Points on a hilly landscape, in no order, each with its height.
From any point a climber steps to the highest of the 2 points nearest to it. It stops when none of these is higher. Distance is the straight distance between rows; heights are no part of it.
<408>: [109 147 146 171 116 164 187 148 150 173 177 149 138 153 172  40 128  80
  53 161  98 141 137]  (h 16.8)
<734>: [ 87 169  75 155 113 172 148 104 149 148 141 140  96 155 198 114 104 122
 124 137 108 156 141]  (h 23.0)
<720>: [ 82 125  87 113 116 150 133 115 134 159 178 196  84 131 151 107 154 106
 136 137 119  82 121]  (h 30.4)
<747>: [132  98 162 127 127  86 123 182  88 103  97 106 126 138 119  76 129 132
  93 155 133 161 132]  (h 41.3)
<210>: [ 87 161  80 158  98 149  99  86 150 145 164 174  54 144 154 130 113 106
 172 135 120 118 118]  (h 26.6)
<971>: [134 162 139 151  73  86  83 137 130 118 153 142 178  85 137 198 146 137
 143 123  94 127 100]  (h 34.4)
<234>: [120 130 113 129 115 178 130 179 149 140  93 161  47  96 126 139 151 152
 162  90 151 113 118]  (h 58.0)
<157>: [135  68 140 137 115  64 138 101 121 106 120 134 122 154  73 150 135 181
 120 129 148 134 135]  (h 38.4)
<189>: [143 130 150 143 177 132 113 105 155  91 106 134 161 147 152 132  92 104
 149 125 154 183 122]  (h 43.5)
<319>: [ 98 173 100 158 138 163 181 147 141 153 150 127 127 153 212  60 109 113
  93 140 129 154 161]  (h 19.9)
<563>: [191 100 156 184 176 154 118 114 124  97  41 102 120  91  94 114  75 144
 130 113 201 143 139]  (h 23.5)
<816>: [159 175 128 104 179 189 123 159 130 115  48 120 132 132 147 143 156 130
 147 129 150 163 111]  (h 26.4)
<332>: [123 153 149 151 108 121  95 109 139 105 157 169 166 126 164 172 121 139
 157 163  54 150  81]  (h 28.6)
<451>: [129 148 118 132 139 155  48 100 123 168  80 155 112 136 160 170 130 142
 130 114 152  96 130]  (h 28.9)
<171>: [134 124 124 132 136 162 133 178 117 102 150 116 159 187 132  60 172 132
  69 139 122 168 135]  (h 33.0)
<614>: [138 118 136 133 125 100  76 117 145 182 104 164  91  92 136 171 113 149
 185 106 146 105 105]  (h 34.9)
<340>: [136 172 134 171 125 133 108 109 155  91 151  94 143  91 127 157 113  99
 195  98 150 156 130]  (h 54.2)
<561>: [ 83  99 111 119 150 100 194 170 118 148 119 183  86 127 147  67 127  83
 102 160 159 121 142]  (h 39.0)
<989>: [163 133 129 158 140 148  84  90 129 125 108 147 143 163 112 128 190 127
  96 169 157 127 149]  (h 9.4)
<774>: [152 185 127 140 145 136 125 136 124 104  65 103 167  92 139 167 143  86
 136 148 152 151 112]  (h 29.2)
<347>: [107 149 146 125 142 158 136 132 133 134 187 125 150 118 136 104 128  57
 162 113 108  93 125]  (h 5.2)
<885>: [130  95 163 107 147  75 112 172 103 149 136 114 130 146 108  74 151  93
 132 130 168 147 106]  (h 46.2)
<622>: [167 101 117 110 136  99 128 108 117 104  67 158  87 128  80 152 132 181
 151 131 178 144 134]  (h 47.4)
<1014>: [128  86 123 172  91 157 145 101 177 181 173  96 102 111 136 117 124 122
  99 145 113  88 139]  (h 11.4)
<114>: [143 119 177 114 134 148 199 151  98 133 166  63 134 141 111  34 163 154
  99 149 111  81 154]  (h 34.1)
<839>: [ 76 153 131  51 172 107 129  86 123 115 130 109 146 155  95 141 112 139
  58 104 118  89 149]  (h 59.0)
<923>: [ 95 161 157 126 149 137 123 118 159 147 150 110 154 111 153  96 118  53
  93 153 116  99 129]  (h 6.9)
<102>: [125 163 143 123 177 116 115 112 135  81  81  97 178 154 134 144  66 108
 106 107 150 157 154]  (h 38.9)
<483>: [119 150 126 130  91 187 119 145 114 154 134 146 121 185 132  95  92 103
  59  99  68 151 124]  (h 10.3)
<625>: [135 114 124  95  86 129 186 171  82 144 152  70 137 150 131  68 165 155
  98 167  84 113 148]  (h 38.8)
<999>: [ 78 156 142 169 145 121 107 113 183 101 174 103 153 115 169 140 123 125
 158 108 141 124 123]  (h 68.4)
<624>: [ 77  80 106 111 145 126 161 132 159 158 163 185 102 128 141  79 153  76
  90 142 144  91 129]  (h 34.2)
<166>: [125 121  96 108 135 127 174 135 123  90 109  80 125 130 121 123 135 133
 136 134 148 147 154]  (h 24.1)
<457>: [125 163 111 129 119 107 173  91 132 113 125  94 119 114 143 169 120 143
 146 157 146 117 164]  (h 19.7)
<883>: [112 153 132  67 145 134 139 124 125 133 158 122 157 187 142 123 160 135
 110 152  79 148  85]  (h 66.5)
<975>: [117 119 131  91 132 125  78 161 143 116 131 165  85 115  82 152 174 113
 160 106 136 140  89]  (h 57.9)
<804>: [111 115 109  61 148 101 151  98 121 149 134 105 170 191 133 148 134 136
  80 132 121 126 124]  (h 56.6)
<216>: [172 111 102 100 126 120 112 128 133 146  66 173  79  48 124 186 115 157
 194 109 152 122 117]  (h 41.6)
<825>: [114 135 180  99 121  86 156 123  99 141 149 162 100 156  74 115  82 120
 122 104  98 123 125]  (h 42.1)
<1000>: [173 117  49 140  93 127  84  84 145 133 150 128 170  88 101 218 181 163
 194  67 141 142 123]  (h 11.3)
<186>: [113 186 169  86 125 119  93 102 134 107 151 119 100 137 100 148 162 156
 135 168  85 108 106]  (h 65.7)
<630>: [162 105 131 120 119 149 204 145  86 171 117 104 122 165 101  99 114 108
 114 110 127 124 153]  (h 16.6)
<456>: [113  96 157 143 147 114 149 185 125 127 135 135 117 163 140  50 162 146
  66 163 131 148 128]  (h 36.6)
<191>: [146 104 136 114 144 140 120 145 113  82  96 143  78  87  81 121  96 142
 148 108 156 113 142]  (h 57.1)
<304>: [119 160 119 124  71 177 150 139  81 147 192 135 126 204 129  68 132 103
  90  90  75 147 135]  (h 11.9)
<432>: [137  91  94  98  93 159 146 154 118 144 102 164  68  82 129 159  95 159
 171  86 111 110 124]  (h 49.8)
<658>: [114 100 134 149  96 136 181 107 146 208 154 125 128 146 160  91 110  71
  99 154  95 123 126]  (h 14.0)
<589>: [161 131 126 131 153  91  95 157 105 115  39 103 173 103 146 130 115 104
 150 140 197 173 120]  (h 33.1)
<592>: [ 94 108 156 133 163 124  92 136 166 120 188 111 197 103 162 139 147 163
 144 103 136  83 117]  (h 51.9)
<394>: [133 154 159 179  99 114 169 106 163 120 110 117  98 101 103 159 115 142
 120 153 148 132 139]  (h 15.4)
<428>: [ 93 144 100  70 127 124 134 161 110  66 125  69 116 136 117 109 145 163
 108 128 102 143 142]  (h 27.2)
<105>: [144 161 125 119 148 184  80 128 119 100  78 146 130 139 160 142 157 173
 126 117 129 125 132]  (h 25.0)
<111>: [130 136 152 116 130 174  89 149 152 113  97 145  54 101  80 138 121 121
 162  76 144 126 118]  (h 66.0)
<484>: [118 135 124 135  94  59 117 175  78 140 103 147 155  99 153 133  91  95
 106 140 118 137 135]  (h 54.5)
<829>: [114 151 148  71 172 116  82 120 132  70 117 100 166 146 106 154 120 135
  98 101 128 139 138]  (h 47.6)
<790>: [168 157 156 177 118 112 124 130 146 138 120  76 161  53 127 177 103 136
 202  87 142 141 129]  (h 43.8)
<147>: [129 100 148 151 186 160 156 132 129 150 100 127 100 135 146  71  78 138
 133 134 159 100 162]  (h 18.4)
<787>: [150 124 141 158 142 119  72 154 113  90  84 114 145 121 148  95  92  90
 161 114 167 172 139]  (h 37.4)
<237>: [130 100 137  85 148 107 106 174 134 132 128 112 143 109  98 132 173 119
 138 108 153 132 108]  (h 51.7)
<1010>: [115 117 135 138 127  89 153 160 102 135 102 166 111 113 108 103 110  54
  94 137 160 125 146]  (h 45.1)
<321>: [ 90 160 144  60 157 131 114  88 128  89 186 146 134 164 131 118 172 129
 136 188  72 122  90]  (h 75.3)
<753>: [120 100  87  66 138 106 124  93 149 123  89 143 118 127 141 202 136 175
 135 140 120 141 107]  (h 26.7)
<354>: [136 118 121 105  79  97 170 174  71 129 147 109 134 109 121 113 156 118
 147 162  96 122 127]  (h 43.3)
<674>: [135 154 161 123  98  84 149 123 103 107 121 146  85 151  62 131  97  93
 163 112 131 172 123]  (h 51.4)
<905>: [100 120 100 108 123 144 111 141 134  67 177  97 150 166 122  97 143 137
  76 114  95 155 141]  (h 29.9)
<329>: [165  95 152 146 151  69  93 124 177 102 147 120 163  68  72 180 105 101
 167 104 150 161 126]  (h 46.9)
<294>: [130 125 188 138 160 159 151 159 126 167 101 124 115 123 137 101 113 153
 103 141 115  90 122]  (h 22.7)
<972>: [190 101 144 135 115 123 131 109 130 118  96 119 110 133  71 150  77  73
 165 123 144 177 131]  (h 60.9)
<365>: [133 119 132 120  72 141 176 143  73 186 171 123 128 191 125  77 143 112
 138  97  96 125 123]  (h 13.8)
<714>: [155  57 114 109 137 146 213 144 127 180 113  97  97 125 108 124 134 140
 145 142 143 116 131]  (h 19.8)
<620>: [116 103 111 115 104 126  97 104 108 119 174 125 118 126 146  98 121 128
 120 157  69  97 123]  (h 57.2)
<70>: [ 74 206 148 105 101 137  95  94 115 151 177 155  85 166 133 118 146 145
 132 147  84  97  92]  (h 57.6)
<6>: [158  83 145 146 130  99 117 118 141 105 152 123 147 118  93 132 100  49
 151 140 137 140 134]  (h 53.7)
<59>: [104 106  74 119 127 133 110 129 134 124 143 127 158 167 182 143 163 178
 125 128 130 145 111]  (h 36.2)
<361>: [123 136 153 131 135 179  83 124 150 146 132 142 118 147 147 114 104  86
  64 140  84 120 114]  (h 8.6)
<350>: [129 104  44 112 106 125 110  76 141 155 139 138 142 115 151 217 131 200
 183  64 127 124  94]  (h 16.7)
<869>: [164 131 121 191  99 171 124 110 156 120 102 131 118 153 117 141 164 126
  83 162 127 168 137]  (h 11.6)
<68>: [122 198 155 116 129 149 177 113 100 146 111 158 113 147 129 101  81 117
  72 141  87  95 155]  (h 25.2)
<855>: [ 89  92  98 143 141 107  85 133 132 109 191 145 178 150 154 140 179 169
 156 105 143 111 105]  (h 41.7)
<117>: [ 98 138 117 173  62  90 124 153 138 144 170 118 153  86 171 164 133 146
 121 133  84 109 115]  (h 41.4)
<782>: [119  94  81 185  96 161 156 115 180 128 156  95 127 105 149 165 154 164
 113 134 119 104 146]  (h 8.9)
<716>: [219 121 153 169 154 119 110  99 139 120  43  84 154  62 107 161  87 156
 166  98 188 150 120]  (h 29.4)
<281>: [122 135  76 103 123 122 144  93 128 122 104 158 115 139 147 193 138 197
 178  92 141 130 116]  (h 21.9)
<39>: [179 124 144 165 141  80 126 124 162 151  90  89 171  45  76 194 110 140
 139  99 167 137 124]  (h 38.3)
<574>: [135 140 196 128 180 155 170 182 105 111 126  94 137  99  81  59 127 150
  75 140 126  82 138]  (h 28.2)
<990>: [124 122 113 164  64 123 158 164 120 126 171 122 146 107 135 111 172 112
 109 154  93 129 117]  (h 48.9)
<271>: [115 109  73 106 136 106 112 114 113 137  97 141 159 125 189 160 142 158
 117 163 129 111 142]  (h 31.7)
<326>: [150 109  95 119 123  97  71 104 125 161 149 139 166 108 111 188 175 157
 165  97 166 108 131]  (h 7.6)
<551>: [118 158 156 144  97 130 178  89  94 106 155 165 118 162  95 134  75 141
 117 118  90 106 154]  (h 32.8)
<199>: [110 126 130 138 105  63  99 122  82  99 158 162 146 122 162 120  96 128
 149 159 104 104 148]  (h 69.7)
<170>: [160  97  84 135 123 138  66  81 130 133 143 146 122 156 121 152 175 141
 159 147 154 119 134]  (h 7.3)
<797>: [151 106 150 167 218 168 155 109 141 124  64 116 112 109 101  90  63 109
 103 144 186 121 151]  (h 19.6)

Where does a climber stop that starts at each point below?
<1014> => <199>
<797> => <999>
<720> => <199>
<361> => <111>
<989> => <111>
<451> => <111>
<281> => <999>
<905> => <111>
